Points, in no order, along strands that fork, close into loops and pass close to each other.
In the rows, zero is written as 128.
Two points are linked if the straight distance between their rows is under 142. Some points are linked to none.
ves: [111 143 204  69  68 150  95  63 174 121 168 160 116 126  96 131 113 120
 151 130  89 114 102 141 120 125 173 110 124 158 126 166 134]
sare: [ 92  98 140 167 120  82 143  69  88  86 120 164 101 111  94 141 151 132
 112  84 109 125 130 123 152 141 121 147 132 190 114 153  76]
sapom: [174 164 138 125 104 159 128 218 115 127 149  96 152 166 153 112 115 170
 114 170 142 178 115  84 146 132 152 114 100  95 147 162 169]
Dokev: [121  86  61  89 104 104 135 123 131 171 122 162 113  82 158  77 146 113
 134  94 102 120  57 180 113 101 123 134  94 133 134 176 101]
Bipub: [136  92 100  61  98 101 104  96 108 140 112 168 149 149 145 191 156 122
 145 132  76  74 119 183 110 163 167 117 155 136 148 122  78]
kiz: [149  94 135 164 140 147 162 106 131 117 105 124 106 151  80 125 161 119
 121  99 139  85  75 130 108 148  83 161 147 151 161 148 120]
Nulom: [143 130 163 149 136 158 140 186 113 127 122 101 134 119 110 151 155 141
 133 163 151 144 112 146 159 175 121 102 126 126 169 133 162]
pufiz: [165 137  83 151 192  93 155 136 140 192  98 112 130  89 184 104 137 161
 147  99 129  95 122 121  91  74 151 136 101  82  90 119 155]
Movet: [126 141 178 136 132 175 106 125 108 106 131 125 154 168 101 166 121 146
 131 184 142 196 169 129 151 123 132 117 110 139 147  88 166]
bap: [118 144 147 174 161 122 136 137 107 151 140 151 104  91 149  89 139 147
  73 115 163 180 166 166 130 155 111 158 106  69 114  98 134]
tofo: [157 140 131 132 152 143 120 100 109 101 131  65  93 164 110 111 103 124
 108 160 116 162 120  65 147 102  57 118 145 119 140 142 146]
Fet: [117 161 104 149 150 141 159  91 155 127 175 142 137 113 119  96 140  93
 122 119 179 126 159 117 112 129  98 143 191 149 144 108 157]
kad: [ 87 178 153 144  95 124 163 155 191 158 147 159 131 108 151  89  97 177
 143 110 126 128 130 128  88 145 179 193 108  92 113 150 120]
mup: [126 108  90 127  99 116 135 155  85 140 124 144 130 100 152 127 176 152
 150 145 114 132  56 151 166 123 130  96 141 144 189 146 101]
fabu: [122 178 113 127 112  74 169 140 171 133 145  83 115  98 171  87  96 113
 110 111 132 121 150  89 106 122 123 145 131  84  47 151 145]
ris: [148 103  87 110 114 141 120 129 136  97 133 132 142 133 171 129 104 176
 133 177 115 179 147 124 149 168 153 155 116 135 129 137 115]
viso: [ 82 107 191  76  72 142 105  83 166 135 144 207 113 103  94 131 152 111
 154  95 115 105 114 155 129  84 173  90 133 163 148 165 119]
ped: [114 172 169 120 113 141 129 164 104 147 192 103  93 150 151  62 117  98
  81 166 171 174 172  53 104  66 115 143 121  67 173 147 160]
nogo: [152 142  97 115  92 118 172 164 146 147 119 169 158 131 168 149 118 169
 137 132  93 120  53 146 126 113 184 107 156  70 128 145 127]
tinaz: [145 158 181 184  70 118 124 159 121 113 116 102 132 197  85 104 120 135
  95 151 162 133 140 116 152 164 129 152 107 129 142 137 153]
Mogol: [126 143 186 124 155 157 118 134 128 172 104 121  97 126 120  92 147 151
  83 154 153 108  93 138 128  81  80  90 130 148 188 130 136]
Bep: [150 127 132 147 139  73 162 107  89 170 100 114 100 116 185 117 167 162
 100 123 160 121  64 174 125  82 148  66 120 107 137 155 105]
vitur: [109  84 162 117  91 113 103 133 149  83 114 124 129 148 103 131 105 107
 146 170 171  83 152 153 121 180 134 145 121 192 120 112  81]
vam: [126 147 164 140 159 121  86 147 110 137 122 125 139 108 180 104 110 188
  98 186 111 161 130 123 169 104 144 115  94 129 101 106 124]
tapo: [116 100 152 163 175 159 144 134 130 116 121  77 120 139  75 133 149  86
 114 135 148 105 150  74 130 113  68 142 143 139 166 117 180]
begi: [117 114  63 107 128 132 129 126 131 113 152 105 161 130 107 129 150 114
 154 117 111  61 109  96 128 110 140 139 156 194 147 121 144]
rir: [130  94 103 127  92 103 142 138 110 139 127 145  88 104 133  74 161 147
 122 105 118 124  61 173 141 130 104 149 125 137 172 159  88]
zurul: [102 136  85 122 103  91 154 122 119 160  96 180 130 103 171 165 124 164
 170  99  85 153  51 169 111  78 179 108 132  63 120 159  88]
Lin: [136 158 143 144 206 111 139 103 115 167 144  67  91 127 157  80 117 110
 100 137 154 170 162 133 100  98 107 130 106  78  91 105 175]
gafof: [169 174 130 151  85 126 128 189 123 105 131  94 137 135 151 124 116 167
 113 163 120 171 128  89 177 136 166  94 115 118 105 142 162]
Biki: [102 128 135 127 125  97 158 121 146 126 120 146  95  52 164  85 123 127
 113 108 106 152 145 154 115 188 114 178 111 100  81 155 123]
lim: [ 98 125 165 163  87 127 124 147 113  68 132 167  84 137 104  87 107  90
  97 148 180 108 202 108 110 176 124 162 154 133 159  98  98]
sur: [166 163 109 101 100 107 103 181 137 116 140  71 152 170 205 122  83 128
 130 182 112 102 115  75 131 125 175 107 143  80 106 132 130]
keda: [140 116  65 128 142 145 130 126 126  92 139  65 172 170  75 148 134 102
 146 101 116  83 135  65 113 113 135 170 154 149 134 124 164]
veni: [ 82 141 184 107  50 144 143 156 139 104 152 133 125 159  80 138 111  98
 166 108  90 116 108 110 120 157 180 127 123 179 153 202 167]
fuli: [120  60 171 160 171 169 121 146 152  91 124 117 129 183  57 126 147  93
 149 125 167 113 184 107  89 102  84 162 127 152 143  68 102]
dituk: [173 153 107  97 138 123  92 178 122 130 131  56 132 154 186 150  82 140
 116 158 119 103 152  79 139 102 132  70 136  41  82  96 168]
mebo: [ 89 157 148 113  66 137 139 144 183 150 171 177 112  78 123  94 128 154
 116  87 108 132 138 143 125 133 178 150 102  86 135 169 139]
vif: [151 159 131 107 172 110 133 130 129 164 154  47  80 146 149  75 104 148
  77 132 156 167 172  95  94  69 120 132 106  73  95 126 176]
dufu: [134  38 144 147 168 179 124 141 146  94  87 128 132 161  85 137 147 140
 143 128 145  86 143  98 100 125 111 164 122 176 155  91 107]
Lak: [111 114 226 162 119 186 115 153 132  89 111 124 136 195  88 140 122 101
 143 199 156 149 179 101 135 126 112 116 117 140 161 108 151]
vib: [132 171 160 112 104 118 123 164 101 133 179  63 118 162 130  85 116  76
 107 176 169 182 176  50 148  68  76 132 134  84 155 176 167]
Dop: [137 175 137 175 119 132 156 134 143 121 159 116 125 144 153 101 106 108
  99 144 152 198 163  78 128 118  98 160 133  22 121 148 162]
sus: [150 124 122 109 201 188  83 122 123 167 108 126 154 147  72 147 147 109
 106 139 128 107 147 138 118  84  80 109 127 156 170  78 152]
tef: [127  49  95 162 121 109 147  95  81 108  73 168 140 133 103 183 179 124
 141  77 115 115  83 146 143 114 131 111  95 169 151 144  86]
kem: [111 127 154 152 155 173 103 154 128 126 151 166 107 105 113 115 159 144
 156 134 198 172 163 175 139 117 110 101 149 158 165  85  92]
tup: [151 164  80  99 156 174 102 155 104 112 174  77 154 142 132 161 121 138
 150 144 111 145 122 105 154 137 127 118 164 104 170 111 169]
Pimi: [117 111 189 163 160 144 124  67  77  87 135 127  91 162  80 130 138 118
  98 152 136 174 178  93 120 127  83 150 126 155 134 100 130]
mevit: [115 115 118  73  72  77 143 144 142 179 144 133  89  89 146 108 116 169
 120  92  80 120  75 175 115  76 194 126  98  91  76 175 133]
tosus: [155 118  97 113 185  92 142 106 132 174 108 111 115 109 171  97 114 117
 127 103 138 115 122 185 111 164 137 140 102 133  85 129 113]
vum: [135 126 161 139 171 196  91 110 141 134 124 167 136 146  82 129 161 147
 130 121 181 138 160 139 117  95  83 108 133 161 167  82 115]
kipet: [195 143  84 130 167 153 129  97  97 139 120 119 113 152 126 174 131 155
 120  93 118 145 104 153 143 138 119 116 161 112 140 116 134]
puze: [147 121 107 137 132  76 130 128 110 137  92 125 150 111 220 138 107 176
 109 146 117 105 128 152 149 119 201  88 110 108  62 118  99]
dolo: [169 163 102 131 194 126 144 141 127 153 128  52 134 103 150 128 114 141
 133 131 111 140  90 136 133 134 104 124 124  39  97 108 169]
zolu: [121 106 154 195 160 122 151  62 102  90 111 167 121 136  84 147 165 137
 110 103 130 141 151  93 138 129  78 142 132 182 138 102  93]
seka: [117 106  91 125 105  81 173 110 146 123 121 158  85  68 180  94 124 160
 100 101  88 147 108 137 116 145 118 140 125  99  94 189 101]
sazu: [116 142 139 150 107 132 141 185 172 147 141 143 144 105 140  82 127 139
 124 144 173  97 111 134 127 138 105 136 142 128 145 132 123]
pib: [154 108 128 148 148 108 127  77  97 153  81 139 126 127 173 143 150 123
 100 128 157 102  86 181 129 119 126  79 119 139 139 130  88]
mitik: [ 85 118  90  98  86 132 136 128 145  94 161 132 141 109 101 134 127 116
 173 115  80  93 124  76 123 124 151 147 151 204 134 149 140]
gad: [126 114 164 130  94 151 111 146 130 110 112 162 171 162  65 182 128 133
 163 120 134  93  94 148 131 155 160 138 130 175 158  95  99]
Pudam: [ 93 147 125 114 126 102 126 158 171 166 120 128 156  58 178 109 111 106
 153 148 112  89  98 148 125 134 139 153 102 106  87 107 129]
sopem: [180 112  99 113 180 167 104 125 112 137  95 129 155 144 174 156 153 137
  99 152  78  86 138 106 139 123 124  71 155  95 148 106 152]
Kiv: [144 155 136 121  81 161 122 184 118 106 132 136 168 191 117 145 106 135
 163 157 130 106  94 134 131 169 164 128 128 167 156 123 129]
Peles: [137 144 139 147  73  75 135 142 137 153 131 130 125 136 166  79 128 200
  86 129 132 135  96 149 133 121 174 146  84 124  92 143 100]
fugu: [136 173 121 110 105 129 122  62 183 136 101 150 156 128 113 154 105 102
 120 112 119  98 125 159 113 152 122 126 142 131  77 130 139]
tenug: [124 101 157 136 137 155  92 129  95  98 141  70 134 174  81 141 132  70
 164 177 132 186 146  97 144 121  77 186 108 112 145 104 144]
por: [135 157 155 129 167 141 139 112 151 133 125 106 118 151 119 126 113 117
 127 148 161 141 102 162 117 176  94 157 149 113 135 103 122]
Laba: [112 182 138 120  91 127 171 154 177 153 123 179 183 115 172 144 101 145
 142 144 118 103  75 142 120 135 190 103 133 122 112 153 128]
lamim: [164 163 116 101  81 101 123 177 131 118 146  69 160 163 171 107  83  83
 148 174 156 147 138  61 145 116 143 143 145 104 119 180 130]
Zodul: [ 97 141 151 116  69 149 157 128 164  91 161 132 129 155  82 128 102 102
 161 125 111 111 117  66 109 156 143 160 142 165 157 189 139]
tula: [110 143  82 100 133 134 112 135 156 166 142 124 138  72 103 105 134  75
 133  96 130 108 146 182 120 161  97 156 114 140 110 120 147]
zuk: [120 153 132 119  80  58 150 177 146 180 151 141 122 114 153  85 122 181
 127 126 111 121  65 148 122  85 187 127  92 108  78 162  93]
leze: [140 104 126 113 203 151  76 112  82 153  96 140 160 149  75 190 187 106
 142 113 121 128 165 139 125 104 110  86  97 171 151  55 133]
bufu: [133 134 116 110 105 103 124  59 148 111  95 163 161 146  92 182 131 103
 128 104  96  83 115 129 115 123 126 117 141 177  92 124 124]
kogid: [154 145  76  97  62 108 114 135 126  92 133 108 125 191 128 160  69 121
 152 126  76  87  94  75 125 112 152 100 180 123 101 142 134]
nizi: [103 117 103  91 126 122  86  98 141 142 119 184 162  80 181 137 113 138
 142 137  95 133 105 164 139 118 149 124 102 160  96 128  64]
nuvot: [ 83  83 181 146  87 146 113 135 164 102  99 190 144 138  51 176 141 140
 182  85 115  97 107 145 112 125 139 139 119 172 134 128  45]
sabaf: [118 114 147 141 133 135 142  86 148 124 126 174  97 121  86 127 142 111
 145  63 151 112 104 170  94 167  73 155 140 154 145 142  74]
buse: [147 159 157 124 126 133 117 137 105 118 134  48 121 172  93 125 106  91
 107 173 126 163 140  63 148  77  68 120 134  92 165 157 179]
Fasu: [146 168  78 100 112 147 125 149 146 112 160 103 169 144 119 156  91 125
 161 136 121 153 117 109 137 160 143 161 167 107 146 145 151]
kitug: [130 133  87 129 148 148 124 125 159 162 106 161 171  90 139 128 160  76
 132 111 143  89 114 153 130 131  91 112 126 154 124  97 125]
gefu: [113 175 150 138  79 136 121 177 145 120 167 100 154 158 108  81 108  60
 130 150 186 155 153  99 133 156 103 191 133  74 156 151 133]
Sar: [144 102  69 121 142 121  96 108 121 147 104 181 168  98 202 128 138 159
 140 132  99 128  97 145 138 102 141 112 111 126 126 122  68]
sidi: [166 148  79  82  61  96 127 179 146 110 151 109 140 157 175 138  65 121
 139 140 105  83  98  94 129 111 172  82 160  83  83 149 140]
Litin: [110 179 152 160  85 120 142 129 155 119 143 139 132 137 124  99 106  87
 101 136 144 164 152  95 136 164  93 183 133  62 124 142 144]
dom: [149 181  60 134 177 112 155 117 167 182 147 118 141 103 165 108 115 134
 143  85 137 111 117 129 106  97 131 127 153 104  90 120 165]
faveb: [ 97 121 169  73 106 141 114  97 216 154 125 170 111 101 139 115 101 131
 133 118 128  95 110 176  78 141 164 147 123 111 123 165  92]
Fazin: [126 137  92  93 174 186  95 145 114 155 118  93 140 123 105 141 128 130
  96 153 119 123 173 126 132  87  95 103 111 141 157 108 199]
fus: [153  81 128 165 202 139 137  82  69 137  82 147 104 134  83 124 172 125
 104  88 111 136 158 101 130 107  94 115  93 193 147 129 117]
dafe: [175 128 102  93 190 114 144 130 115 183 127  71  99 120 156 111 150 143
  92 126 163 113 128 146 129 113 137  95 134 119 140 142 176]
der: [155  88 112 101 198 114 114  97 107 168  85 133 124 119 179 134 128 112
 139 122 138  99  99 205 108 167 141 122 104 128 118 106  77]
Tupu: [114 151 120  88  99 102 155  89 154 126 143 145 105 103 149 145  85 164
 144 109 110 142 130 136 121 128 187 110 161 145  88 167 118]
nud: [ 48 132 188 167  78 160 143 169 172  89 135 132 117 135  36 135 121  57
 139  98 118 101 163  83 119 149 127 188 114 125 133 121 102]
sovi: [118 150  88  96  99  84 155 119 131 108 142 115  86  73 188 147  76 171
 167  83 113 138 130 135 128 119 176  87 160 140  55 129 119]
maz: [143 141 119 120 216 135 146 140 126 206 104 110 118  90 176 114 157 189
 124 123 154 126 116 140 105  84 152 115 106  90 150 117 155]
batil: [120  56  65  64 116 117  98 104  88 138 115 156 146 123 117 184 164 108
 161  78  64  89  99 171 111 148 154 123 110 159 158 120 100]
Nev: [119 184 153 142 109 125 165 179 180 147 135 155 176 132 169 104  97 163
 157 138 136 126  96 108 103 131 195 151 110 102 115 154 131]
nabod: [ 53 129 191 129 100 135 146 107 171  92 139 143 106 128  25 154 130  88
 132  70  96 109 156  94 100 153 128 171 133 150 126 134 128]
bif: [167 154 115  99 156 148  88 161 115 141 123  97 138 149 185 156 114 145
  97 160  76 101 154 100 153 115 117  47 161  60 119 101 164]
dof: [149  88  61  77 167 115 105 113 103 156 107 135 165 107  95 176 158  80
 171  88  96  92 108 178 114 168 123 128 109 163 137  95 113]
biko: [159 108  87 162  84 103 140 119  75  97 119 134 109 127 129 149 138 194
 112 106 107 156 118 129 192 116 144  88 144 152 118 150 122]
vebak: [128 106 100 108 159 118 123  64 146 104 132 153 129 111 132 115 123 106
 139 128 114 141 157 118 112 165  91 157 135 177 102 120 120]
bog: [156 151 122 134 188  88 117 168  97 173 110  85 117 108 197 128 118 206
 171 130 111  94 138  97 106  66 169 109 118  87  86  88 153]
sigi: [103  87 142 150 100 142 104 123 103  86 168 104 124 153 105  90 127  53
 138 158 142 177 197  95 140 137  74 207 115 130 152 107 131]
Pufo: [ 69 125 175 143 124 116 153  81 142 107 129 150 139 133  44 186 144 108
 140  63 122 126 145 115  94 137 120 166 129 181 110  97 100]
Luva: [125 111 122 148  97 122 114 111 122  91 138 146 127 125 145 108 125 177
  97 149 152 161 169 133 159 161 144 153 124 166 119 136 105]
zevik: [104 141 163 179  48 110 139 170 135 133 115 122 135 145  73 136 126 104
 118 126 137  92 117 149 162 158 141 125 111 159 127 134 143]
katik: [106 116 144 143 111 149 144 126 157  85 136 118 133 166  81 116 120 107
 157 134 129 106 100  89 104 154  99 179 146 156 166 139  99]
las: [ 63 123 150 176 106 161 128 176 145  92 166 104 172 162  49 142 132  58
 164 113 146 130 171  73 137 130 103 192 117 129 140  91 135]
san: [123 154 150  86 126 142 131  71 183 148  97 165 143 129 127 133  97 135
 130 132 106 114  87 169  95 147 143 153 125 101 108 138  89]
vefod: [ 96 119 144 133 129 157  97 176 123  97 147  89 169 161  64 173 130  89
 174 155 142 135 139 101 143 147 125 169 116 144 149  70 135]
rim: [186  88 108 142 190 120 125  81  79 144  90 133 114 140 130 130 140  99
 119 106  96 131 128 122 134 120  84  78 110 181 109 133 126]
Viki: [144 165 110 162  80 123 138 165 101  96 131 133 128 130 133 161 116 174
 124 133 104 172 112 125 186 146 142  96 128 139 101 144 143]
kamas: [116 129 151 158 146 172  93 140 125 131 160 131 116 139 112  60 129  83
  86 153 163 159 180 126 113 118  39 164 115  51 154 106 158]
Fura: [119  50 159 127 194 178 122 146 116 101  97 124 144 142  72 180 173 146
 155 113 121 115 127  98 122 116 131 136 124 164 180  75 108]
Sotus: [153 138 113 149 127  43 181 125 112 140 118 112  77 103 189 128 125 180
 124  92 135 135  66 159 134  99 152  91 137 100  76 153 102]
susa: [147 130 118 143 214 166 114  98 115 158 143 154 131 125 113 102 137  95
 114 129 138 186 160 158 115 121  65 127  99 136 110 102 138]
Vidi: [139  96 118 103 111  96 124  69 108 120  79 175 158 148 128 205 136  91
 127 115  73  60 112 153 111 135 140  89 167 152 104 116 106]
Barap: [117  72 159 123 105 102 114  84 126  98  81 148 133 118 113 165 127 119
 128 140 155  95 122 187 135 175 127 126 116 177 124 141  68]
Kizan: [151  94 123 124 122 133 127 162 107 104 101  61 137 127 124 148 142 113
 113 170 139 110 139 132 166 179 132 126 117 131 155 116 175]
lefa: [117 145 153  95 168 160 133 169 134 164 116 105 107  90 143  98 138 161
  96 169 137 143 106 119 121  88  73  98 121 115 184 151 151]
lus: [177 114  87 163 178 121 132 106  92 126 106 113  85 125 126  79 120  93
  89 102 106 159 149 100 136 136  62  99 115 150 105 147 151]
zada: [115  93  92 131 121  87 159 107 133 163 106 174 111  81 200  80 140 174
 123 103 114 124  99 153  99 109 154 155  94 103  99 177 101]
Muk: [144 173 132 109  95 102 162 179 146 121 181  76 155 143 137  80  99  85
 136 137 169 136 109  65 120 142 105 170 148  86 161 212 117]
ramav: [143  74  91 166 115 104 132  99  75 102  98 124 114 123 115 148 160 157
 117  91 101 129 115 138 177 121 134 126 108 167 128 141 109]
mura: [ 65 151 131 115 112 124 111 126 165 160 128 165 144  57 162 120 128 122
 157 131  97 128  96 172 148 134 124 125 112 144  95 127  86]
Mitu: [126 173 147 163 126 134 132 110 129 129 178 110 124 169 112 105 129  84
  97 145 186 145 193  92 128 102  96 131 164 119 149 111 191]
tafi: [111 184 116 136  70 106 153 129 169 108 146 124 134 112 139 116 103 102
 115 128 117 148 154 101 137 156 109 136 159 100  86 161 156]
Duzu: [ 83 156 189 158  79 122 121 167 127 108 154 189  96 113 114 118 108 148
 121 103 173 149 164 188 139 192 155 140 129 146 129 137  66]
Tupet: [ 99 157 133 144  42  90 141 117 154 116 131 123 119 111  69 131 115  93
 105 106 100 111 141 122 154 151 132 131 123 143  99 151 174]
mugug: [ 95  76 173 175 110 143 117 136 106  58 152 174 102 162  91  95 126 115
 115 153 177 130 216  93 102 137 133 159 135 157 159  95 107]
Let: [196 129  69 128 166 131 160 131 117 145 124 101 112 116 161 152 129 172
 130  97 104 131  68 144 131 118 122 104 159  64 125 142 138]
Vesu: [121 144  77  64  89  99 125  94 121 161 118 177 110 116 157 161 104 147
 156  89  65 121  67 175 107  75 188  83 167  76  93 158  95]
mamol: [148  89  48 132 144 121 105 102  95 159  91 188 168 137 213 143 165 144
 117 123  92 106 105 153 142  99 146  82 121  82 155 126  91]
Sinid: [104 145  99 150 144 149 152 125 167 141 129 170 168  97 100 152 165 105
 154 103 165 109 130 145 123 138 105 124 169 167 153 105 141]
mab: [139 169  79  92 182 163 107 147  99 143 170  49 135 128 117 140 123 119
 118 145 130 147 162 115 138  83 101  93 144  92 139 120 204]
Pufuf: [146 151  59 131 151 100 147 131 162 136 153 105 109  90 166  65 106 116
 111  98 130 127 127 103 111 116 105 136 131 108  67 148 148]
sopig: [172 141 118 123 186 140 128  76 117 116 124  88 118 146 121 160 120 127
 130 131 150 156 133 147 118 156 117 123 165 126 130 101 146]
Seriz: [150  83  89 118 183 128  87 132  92 136 103 113 161 137  92 172 170  89
 147  94 106  70 135 132 134 141 122 123 111 172 123  62 127]
guri: [132 106 108  81  48 115 116 139 122  93 121 113 142 178 103 171 100 117
 133 138  65  72  99 103 125 143 185 148 134 149 129 157 135]
kurud: [140 171  68  89  82 156 137 122 183 126 157 138 160 119 117 158  80 131
 153 115  84 129 110 122 122 150 156 152 148  84 128 164 154]
suv: [ 81 103  77 124  95 102 146 110  85 136 110 163 141 102 162 156 169 125
 182 118 139 137  54 166 153 106 144  79 129 133 192 157  91]
suku: [125 143 166  70  51 118 145 107 149 117 164 150  99 128 130 135  96 145
 155 121  83 147  91 147 127 111 187 102 156 140 119 202 152]
bof: [112 146 151 175 155  91 176 129 121 123 137 134  93  82 163  81 124 145
 101 135 138 171 151 126 108 161 117 181 116  65  94 130 128]
gofib: [138 161 114 148 231 126 129  90 113 168 132 114  98 120 164  72 121 121
 126 117 121 185 143 134 107 112  97 134 112 102  65 105 135]
Badid: [110  95 121 111 177 167 101 125  87 100 141  82 152 165  77 174 147 113
 144 149 118 142 186  55 116  78 130 139 122 165 140  62 178]
tad: [ 99  59 150 170 159 157 127 120 117  96 149 118 115 167  62 101 147  61
 146 112 156 141 190 105  93 141  70 201 110 121 133  74 131]
ziz: [135  83 130 136 130 145 115 128 110 127  91 181 182 130 157 195 165 145
 143 156 130  92 107 147 147 143 150  85 153 148 187 104  94]
zik: [152 145 125 130 134 107 148 144 103 158 157  69 107 105 139 111 157 148
  94 134 169 121 142 126 148  99 124  84 155 154 141 124 171]
fofod: [114 119 139  64  84  97 112 103 136 165 122 162 100 100 136 125 123 138
 128  89  89 121  84 184 127  58 209  89 124  82  85 170 150]
nege: [111 139 189 178 120 137 117 154 118 123 138 167 118 127 119 132 140 158
 131 130 206 144 157 183 165 146 133 108 137 177 144 115  77]
savu: [123 113 151 103 164 157  97 113  82  97 145 105 148 166  99 185 137 139
 146 195 121 179 185  94 139 120 135 104 136 161 154  76 160]
romab: [ 90 138 133 105 112 140 149  64 156 132 129 205 113  89 122 156 150 131
 142  69 140 130 112 179 102 149 120 137 146 143 154 162  67]
fas: [139 152 146 155 165 137 153 160 133 127 143  96  96 108 159  95 126 171
 109 168 118 202 133  97 135 130 103 149 112  46 122 143 159]
lival: [122 114 152 138 156 149 120 116 162 128 114 153 108 113 107 111 122 116
 135 102 175 132 119 195 103 171  86 153 132 128 122 108  76]
Rud: [117 132 191 130 164 167 102 138 131 131 121 133 146 120 157 117 113 158
 108 208 140 189 159 139 155 138 134 135  98 121 125  99 141]
Fur: [128  58 154 164 151 163 119 126 108  97  65 164 163 144 105 202 186 166
 140 122 153 102 139 128 135 101 143  91 116 164 188  97  84]
mafu: [155 124  60 106  90 101 118 131 130 140 118 113 125 122 138 146 112 135
 119 121  87 101 103 164 149 132 144 104 132 127  96 123 133]
buget: [119  33 142 140 135 114 135  79 113 101  66 182 149 109 104 187 159 112
 149  91 144 100 132 156 119 154 125 126 106 178 131 143  74]
Sudas: [122 116 157 163 163 159 106 152 131 147 137 146  86 113 129  55 135 122
  80 137 166 140 175 164 107 140  73 159 114  82 141  85 124]
zenif: [175 124 116 130 151 101 113 109 104 100  95 107 109 142 192 143  78 171
 113 138 116 129 116 133 155 126 145  84 144 109  52 103 106]
lufo: [171 135  78 139 142 109 134 106 134  99 137  97  91 142 144  89 101 116
 120 110 114 154 130  81 138 127  68 125 146 125  87 142 142]
disar: [106 147 147 152 163 103 129 169 136 156 116 118 155  76 197 105 133 161
 144 184 119 126 104 124 137 119 157 130  94 119 107 106 112]
zer: [157 131 146 109 172 122 107 122 106 122 117  95  99 119 194 113  88 187
 103 181 125 159 150  95 149  92 142  87 128 130  98 107 125]
tanab: [118 119 165 160 122 133 137 106  86  70 155 140  94 152 112 112 133 161
 120 157 153 177 187 102 147 155 132 153 142 169 147 127 121]
vak: [154  70 109 118 176 155  93 138  95 115 113  80 166 127  88 174 168  98
 136 140 104  94 146 127 138 169 114 144 111 128 147  75 160]
resor: [157 102 117 105 159 167 102 142 122 131 102 145 168 131 167 175 161 154
 118 185 103 106 143 131 145 155 150  99 145 113 172  83 126]
mamur: [139 179 171 130 116 168 108 197 123 124 145 119 163 195 140  97 101 119
 150 172 149 170 105 103 137 160 148 134 111 145 153 141 142]
Tul: [138 146 104 126 106  52 189 161 131 128 134 106  82  83 180 144 105 171
 158  85 125 119  99 123 129 103 164  83 148  89  43 123 125]
lesul: [157 117 120 157 191 162 106  95 104 130 128 123 111 139  92  74 136  72
 107 139 109 170 160 113 129 142  43 140  83 140 113 113 153]
Vabob: [120 165 166 134 129 114 143 152 128 136 160  79 111 134 140 109 137 118
  91 165 194 135 172 139 139 119 143  94 144 137 144 109 182]
Lupup: [ 92 124  98  71 100 153 109 115 175 141 162 125 127 112  67 113 130  96
 139  81 128  91 124 149 109 147 122 163 125 147 143 149 153]
bez: [ 83 162 163 110  55  94 130 137 131 140 173 175  79  95 125 107 117 149
  98  89 133 132 142 171 118 171 171 145 120 122 140 161 105]
niz: [135 123 196 169 104 152 123 139 115 102 103  90 130 204  93 113 130 114
  91 169 159 119 144  79 146 122 131 136 113 139 166 138 147]
ges: [127 116 140 150 148 124 110 123 100 144 120 112 104 127 111 107 167 128
  90 139 163  99 126 125 137  96 109 106 126 195 151 109 138]
pazi: [ 69 108 157 115  88 115 134  95 148 124 130 207 112  69 111 162 151 122
 145  74 148 110 151 173 113 137 142  98 140 177 140 167  89]

A fork is a point with three links, a tip a point with one. Leave the first point through the second and follow the links. Name the first fork or tip that comes.
sabaf, lival -> dolo
Viki, gafof -> nuvot
Peles, zuk -> sus
Bep, Sotus -> sabaf
fuli, tad -> Pufo

How many points has the smallest loop of links through each point below? Write none if it is on no loop.
sopig -> none
nabod -> none
batil -> none

Name the points in between on the shortest way along the links from the first point to the second, in order.
bap, lus -> bof fas Dop Litin tafi fabu Pufuf lufo
niz, Lupup -> tinaz zevik Tupet tafi fabu Pufuf dom pufiz maz dafe zik Vabob Mitu Fet Sinid kitug tula
Dokev, dituk -> zada seka Biki bof fas Dop Litin gefu Muk lamim sur
maz, nuvot -> pufiz dom Pufuf lufo lus rim fus zolu sare ramav biko Viki gafof sapom mamur Kiv gad
